A landscape with many valleys, sampled at points; each row gives a point and its height.
A ball rolls from a point to the lowest of its 2 nearest points, and stops where none of them is lower. Distance is the straight distance between rows; heights are no part of it.
Q248 height 77: [ 34  -3   7  -2  23  22  -6  -3  42 -15 -29 -59  19 -14  19  68   7 -15
  -8 -16 -40  -5  37  -1 -33  24 -75  13]
Q308 height 412: [-26 -58  47 -14 -57  15  22  60  41 -18  16  48 -79 -44  13 -27 -37 -46
 -14 -37   2  18 -10 -53  52 -10  20   9]
Q737 height 324: [-13  60 -29  -2 -54 -46  28 -30 -53 -14  16  13  -6  -5 -10 -22  29  22
 -12  -4  95 -20 -23  93   5 -21  27 -72]
Q495 height 437: [-56 -13 -52  42 -10  25 -26  16   0  19 -10  63  28  29 -21  28  39 -41
  30  -1  15  -2 -34  45 -15  15   0 -16]
Q120 height 239: [ 17  43 -10 -21 -40 -52  36 -28 -33 -38 -45   1 -49  14 -16 -18  62  35
  29  11  81 -69 -43  22 -37 -19  33   4]
Q369 height 510: [-66 -34   7  -2  29   5 -41  42 -28  31  10  51   1 -10 -46  37  -2  -8
  15  25 -24  30   2  23  -2  -7  20  11]
Q242 height 231: [ 12 -82  31 -27  -6  27  24  70  -2 -76 -45 -36   1 -40  10  49  30 -33
 -10 -15 -39 -20  66 -46  23  13 -72  15]
Q151 height 445: [-24  -5  -4   9 -44 -47  58   5 -39  65 -40  -2  56 -13  37 -28  51  31
  36  70  39 -33  58  32   0  26  58  13]
Q28 height 397: [ 20  36 -26   4  32 -35 -63 -23 -41  24  49  15  -2  44 -48  10 -32  44
   2   2  24  22  14  30  -8   4  24  -7]
Q230 height 357: [ 25  33  -2 -23  34 -59 -38 -14 -26  19  50  -3 -39  35 -54  15 -46  66
   0  10  19  11  24 -13   5  -6  26  14]
Q9 height 596: [ 61  34   9 -13   0  -1 -19 -27  18 -23   9  -7 -40  18 -14  -7 -54  48
   9 -45  10  30 -18 -54  28 -51 -24  40]
Q824 height 235: [-47  15  -1   3 -54 -38  97 -10 -55  31   2 -14  31 -43  36 -73  38  -7
 -10  23  46 -34   3  41  -2   3  60 -51]
Q194 height 337: [ 30  57 -14  41   7  19  11 -65  23 -28   6  22  23  42  28 -40  12   5
 -14 -36   9  -5 -50  10  -7  -2  -3 -42]
Q913 height 356: [-24 -30   9  15 -14 -13  44   6 -16  69 -30 -11  25  -9  28 -15  33 -12
   4  72 -11 -30  45  14 -18  30  44  19]
Q577 height 159: [ 55   3   7 -11  -5   7 -10 -10  54 -26 -31 -60 -28  15  16  36   5  12
 -13 -14 -10 -17  11 -28  -3  -5 -66  34]
Q66 height 400: [ -2   6  12  -5  -3  24  21  -7  40  -9  62   4   4  -9  18 -76 -72 -33
 -30 -39 -28  25 -51 -40  48   5  43 -32]
Q485 height 521: [-33  27  -5  -6 -48 -64  33   9 -49  31 -17  10  -7 -19  26 -19  33  30
   2  35  63 -41 -10  59  -9  -8  37 -20]
Q191 height 630: [ 17   9  17   1  23  52 -20  -7  20 -41 -21  -7  18 -14  10  13  -8  -1
  12 -62 -18  51 -27 -42  15 -30 -53  12]
Q909 height 361: [ 26  58 -59  24 -30 -30 -34 -31 -63   4  -2  10  -1  40 -20 -19  22  23
  25   9 101  -6  17  60 -14  15  42 -41]
Q212 height 250: [-22 -28  16  -4  10  40 -20  20  37  -4  36  -3   7 -18  13   5 -26 -51
 -14 -27 -44  25 -21 -22  12  12 -16 -13]
Q978 height 175: [-26 -42  25 -22   3  48 -13  32  47  -5  55  27 -17 -30 -20  17 -51 -15
  -2 -54 -33  63  -6 -47  50  -6 -22  10]
Q873 height 143: [ -9 -21   6 -35  41   0 -58  36  -9   2   2 -22  -1 -21 -43  83 -15   5
  -3  10 -44  10  32  21 -10  -2 -46  36]
Q753 height 342: [-23 -46  44 -20 -31 -10  27  52  41   8  20  57 -87 -23 -18   5 -61   6
  -1 -27   3  28   2 -48  55 -31  12  23]
Q887 height 381: [ -3  22 -21  29  11   2   6 -20 -32  17 -37  23  24  30   7 -13  56  13
  20  18  22  -7  -9  15 -33  -8   8   6]
Q154 height 340: [  6  48 -58  23 -42 -30   1 -28 -24   1  25  32   8  38  -2 -23   5   7
 -11  -4  78 -25 -19  84  -1  15  28 -74]
Q309 height 155: [  2  -7 -15  18  27  36  -1 -14   4  18 -25 -33  60 -14   0  55  26 -24
   0  12 -50  -6  46  28 -42  19 -53  13]
Q493 height 20: [-19 -57  24 -50  40   8 -32  58 -24 -17 -33 -37  10 -49 -36  61  -3   1
  -5  37 -56  -2  50   0   1  -7 -42  28]
Q587 height 301: [-18  -6 -55  35   1  27 -24  -2 -37  43  -5 -22  97   3  -3  18  13  -6
  20  57 -37   9  64  49  -6  12  14  11]
Q751 height 392: [-26  -5  25 -19  -9 -39   8  40  10 -12  -4  62 -84  -7 -24  21   2  25
  25 -11  47  -2 -41  -4  13 -32  11  14]
Q565 height 261: [-14 -21  25 -19 -11   0  -4  24  55  12  58  47 -53  -3   7   8 -63  -1
 -14 -32  -7  25 -24 -21  40 -11   8   5]
Q731 height 538: [ 41   2  -4 -21   1 -28 -29 -12   3 -42  -9  11 -89  31 -69  13  -6  47
  43 -22  46  -5 -36 -48   1 -31  10  38]
Q538 height 619: [ 33  20  22   2   4  35  -2 -15  23 -21  -6  -7  -1  -7  23 -25 -40  10
   0 -51 -21  42 -29 -50  28 -47 -28  15]
Q207 height 312: [ 48  54 -20  13  25   2 -44 -51  -2 -20  32   7   5  49  -9 -10  -9  23
  -3 -40  18  15 -35   4 -15  -8  -5 -15]
Q959 height 289: [  1 -22  17 -24  21  49  -8  23  24 -20  23 -43  23 -54  10  11 -34 -49
 -18 -38 -62  40  10 -37  10  11 -31  -2]
Q756 height 569: [ 69  29  -5 -18   7 -16 -33 -37  12 -34  21 -16 -68  32 -54   6 -36  60
  29 -35  31   5 -20 -52   7 -34   4  36]
Q880 height 44: [ 18 -44  34 -12 -37  28 -28  30  32 -56 -30  19 -50 -13 -18  36 -14   9
   4 -66  24  30  11 -54  56 -31 -79  40]
Q136 height 228: [-11 -59  29   6  -9  10  25  34  36  18   6 -31 -33 -23  38  15  19 -63
 -35  29 -54 -29  47 -24 -12  42  -9   9]
Q392 height 298: [-13  -1 -21  35  -2  39 -32 -32  80 -12  22  14  21  32  13  50  24 -39
 -10 -39  -9 -10 -29  18 -19  44 -52 -10]
Q94 height 649: [-36 -36 -19  -6  31  64 -38  14  16 -18  11  -4  61 -39 -28  48  -1 -74
   3 -26 -63  17   1  16 -12  37 -46 -17]
Q20 height 341: [  6  25  12  24 -11  58  -7 -46  79 -48  14   1  18  10  43 -15 -11 -24
  -8 -61 -14  15 -51 -26  21   8 -30 -11]
Q223 height 170: [  5   8 -25  51  -7   3  67 -41 -12  45   8  -4  65  12  32 -74   8 -20
 -16  40   0 -18  29  30  -5  38  51 -43]
Q421 height 254: [  4 -25  33 -12  -6  14  -7  31  24 -45 -33  45 -63   4 -33  16   0  18
  26 -41  19  34 -19 -58  35 -50 -41  43]
Q422 height 245: [ -9   7   3   7   7  -4  67 -12 -31  37   7 -22  33 -16  36 -91  -1 -26
 -24  35 -19  -7   4  -7 -15  20  62 -33]
Q287 height 371: [-15  14  13 -11  17 -20  32   2  10  15  87  32  -7  -3  -4 -58 -90   7
 -25 -21 -17  29 -29 -10  48   0  58 -52]
Q148 height 294: [ 34  12 -11 -24  38 -41 -63 -10 -31   4  12 -48 -20  28 -59  41 -19  56
   9  18   3   0  15 -13 -12  -8  -4  39]
Q998 height 296: [ -9  -2   9   7   3  -5  24   2   4  36  11 -20   2  -4  38 -40 -11 -24
 -29  21 -40 -13  -1  -5 -13  11  30 -14]
Q108 height 158: [  1 -62  31 -28  11  23   9  54  18 -18 -14 -55  -6 -45  16  40   5 -52
 -28  12 -68 -13  61 -31   9  25 -40  17]
Q58 height 317: [  1  25 -21  19   4  44 -53 -42  65 -34  38  24  17  43   2  26   4 -15
  -5 -57   6   6 -62   2   2  29 -39 -10]
Q232 height 495: [-13  26 -19   7 -59 -68  34   0 -47  49 -29  -8  24  -4  34 -19  39  40
  19  60  65 -42  38  51  -7  14  45  -9]
Q641 height 368: [  5  27  13  13 -26  26  31 -27  61 -32  25  28   1   4  47 -62 -35 -27
 -19 -44 -11   5 -67 -16  31  -1  25 -34]
Q34 height 460: [-67 -33 -35  33   8  38 -26  21   2  22   9  49  48   8 -27   4   8 -67
  14   4 -25   7 -34  28   2  25  11 -20]
Q838 height 302: [  1 -54  46 -32  32  29  21  45 -31 -28 -52 -10 -10 -43 -19 -28 -10   9
  14   2 -30  45   6 -72  38 -59 -26  32]
Q915 height 355: [ -4   4 -46  37  -9   8   0  -9 -40  54 -22 -11  95  17  15  -3  36  22
  40  75   1   8  81  38  -1  17  27  20]
Q437 height 238: [ 24  15   9   4 -24 -12 -14  -6  64  16  34 -15 -44  32  51  18 -24  -2
 -42  -3 -20 -32  -6  13  -8  14  -6  11]
Q702 height 150: [ 31  50 -10  15 -23 -42  12 -29  -9  30  23  -7  -1  40  42 -31 -26  16
 -40  22  22 -34  16  52  -7  13  33 -39]
Q645 height 234: [-15 -27 -47  26  17  52   8 -16 -17  41 -18 -32  97 -26 -14  38  27 -38
  15  39 -56   2  62  39 -31  31 -13  17]
Q815 height 293: [  8  59  -7 -21 -51 -67  28 -30 -59 -35   3  -2 -46  -5 -16 -17  35  39
   5  -1  96 -44 -30  59 -13 -29  34 -31]
Q942 height 226: [ 24   0 -17 -39  38 -19 -63  10 -10   0 -10 -50  -4   3 -45  73 -14  32
  -1   9 -20  -6  18  -3 -20  -1 -44  39]
Q788 height 227: [ 51  25  -7   3  18  -7 -32 -27   9 -11 -20 -44 -22  35   4  25  20  23
   4  -4  -4 -20  -8 -19 -30 -10 -31  31]
Q589 height 338: [-26 -14  27  -9  12   3  -2  32   4 -13  -4  57 -50  -7  -7   3   0   6
  15 -21  12  22 -39 -20   7 -31   4  13]
Q342 height 195: [ 21  37 -10   5 -24 -39 -14 -20  32  20  43   8 -26  41  31  -7 -28   7
 -42   1  13 -33 -14  43  -9  18  18 -18]
Q814 height 233: [ 47 -13 -10 -14  14 -29  -9 -31   7 -18 -68 -56 -25  42 -18  14  51  39
  16  47  24 -47  -2 -32 -35  -1 -32  40]
Q918 height 288: [-27  26  19 -13 -16 -43  63   1 -48  10  19   9   0 -32  31 -69 -18   9
 -16   9  31 -11 -29  30  -1 -21  58 -55]
Q650 height 278: [ -9 -50  35  11  -2  -7  46  17  29  39 -21 -25 -22  -8  32   1  32 -32
 -25  55 -31 -44  44 -12 -23  23   5  24]
Q391 height 435: [  0  45 -18  -2   5 -70 -46  -4 -83  28  13  20   6  22 -46 -12 -18  59
  19  35  64  21  36  30   3   9  48 -20]
Q18 height 136: [-26  -2   2   7 -29 -24 109 -18 -38  54  -6 -10  39 -45  41 -84  43 -17
  -3  43  26 -28  26  16 -16  34  82 -22]
Q211 height 275: [ -9  -8  -3  30 -16  23 -14 -19  86   2  30   6  -2  24  40  30   0 -39
 -32 -12 -26 -25 -17  14 -12  41 -22  -7]
Q729 height 481: [-66 -44 -24  14  20  47 -25  29 -32  14 -10  29  47 -19 -25  13  28 -51
  14  26 -37  19  -3  21 -18   8   6   0]
Q771 height 478: [-24  19   9  -9   8 -62 -20  15 -67  40  -8  13   6   7 -11  -7  -9  41
  11  52  24   0   8  14  -1  -5  42  11]
Q805 height 411: [-34   5 -50  48 -10  15   0   1 -23  26 -28  45  38  28   4   2  47 -10
  29  19  29  -4 -13  44 -23  10  17 -11]
Q246 height 335: [ 20  -3  19  17  27  26  44 -23   7  19  -7 -50  27 -11  45 -37   7 -26
 -21  14 -57  -2  17 -26 -14   3  -1  -2]
Q647 height 281: [ 40  42 -21   2  48  12 -49 -34 -26  -8  12 -26  21  27 -17  16   0  30
   5 -24  -8  24 -11   0 -23 -18 -30   6]
Q344 height 519: [-54 -23  26 -16  24 -27 -19  47 -54  50   2  21   8 -26 -30   0 -18  15
  11  57 -20  21  14   1   3  -8  49  15]
Q57 height 354: [ 35  42 -16  38  10  12  17 -58  11 -10 -26  17  14  36  19 -19  53   5
   5  -7  11 -15 -23   8 -44  -2 -11  -4]
Q65 height 336: [ 22 -13  17  -9  22  42  26   4  10  -6  -4 -60  16 -42  29 -38 -17 -35
 -19  -6 -67  30  10 -50   3 -10  -3   4]
Q59 height 658: [-30 -46  10 -33  20  66 -34  48  33 -67  16   9  40 -64 -16  65 -19 -68
   5 -58 -48  34  17  -9  11  39 -62 -16]
Q926 height 230: [ 27 -63  27 -22 -28  22  -9  57  18 -74 -51 -19 -13 -25   8  50   1 -10
  -9 -45   0  -1  38 -48  45  -8 -96  27]
Q632 height 152: [ 38  12 -10 -16  -3 -28   5 -26 -12 -38 -72 -12 -49  39 -18 -12  66  39
  33  27  58 -51 -32 -22 -43 -14   0  29]
Q496 height 471: [   5   11   11  -33  -21  -58   24   12   21  -21    7   39 -104   10
  -59   15  -28   63   27  -12   54   -4  -23  -32   24  -38   22   34]
Q153 height 640: [-17  -4  -7   8  37  60 -37  -8  16 -31  -9  12  50 -12 -10  44  18 -29
  15 -42 -30  33 -30   3 -15   4 -55  -8]
Q411 height 177: [-17 -51  35 -39  42   7 -15  44 -32 -24 -58 -15  -9 -22 -27  19  23  17
  12  35 -30  14  13 -35  10 -35 -35  38]
Q243 height 94: [ 26  45 -10  40  -3 -10  48 -50  -8  27   4   4  34  27  48 -59   4   6
 -26  22   7 -21  10  38 -19  13  27 -47]
Q545 height 333: [-11  17  25  -6  22 -28  26   9 -25  17  40  12  -8 -15  16 -64 -59   6
 -16   2  -8  23 -22  -8  17 -16  60 -37]

For each start below, name the point where the ball stops.
Q58: Q243
Q344: Q493
Q151: Q108
Q154: Q632
Q57: Q248
Q915: Q248
Q538: Q880
Q369: Q248
Q246: Q243
Q287: Q18

Call two points neighbours if one is among the 2 nearest of the other. Go from one point of each pair to the other, from neighbour to neighbour, staying as low as possible. Name the highest point that can't be avoided.
Q493 and Q880: Q838
Q18 and Q978: Q65
Q108 and Q880: Q242
Q248 and Q632: Q814
Q243 and Q18: Q422
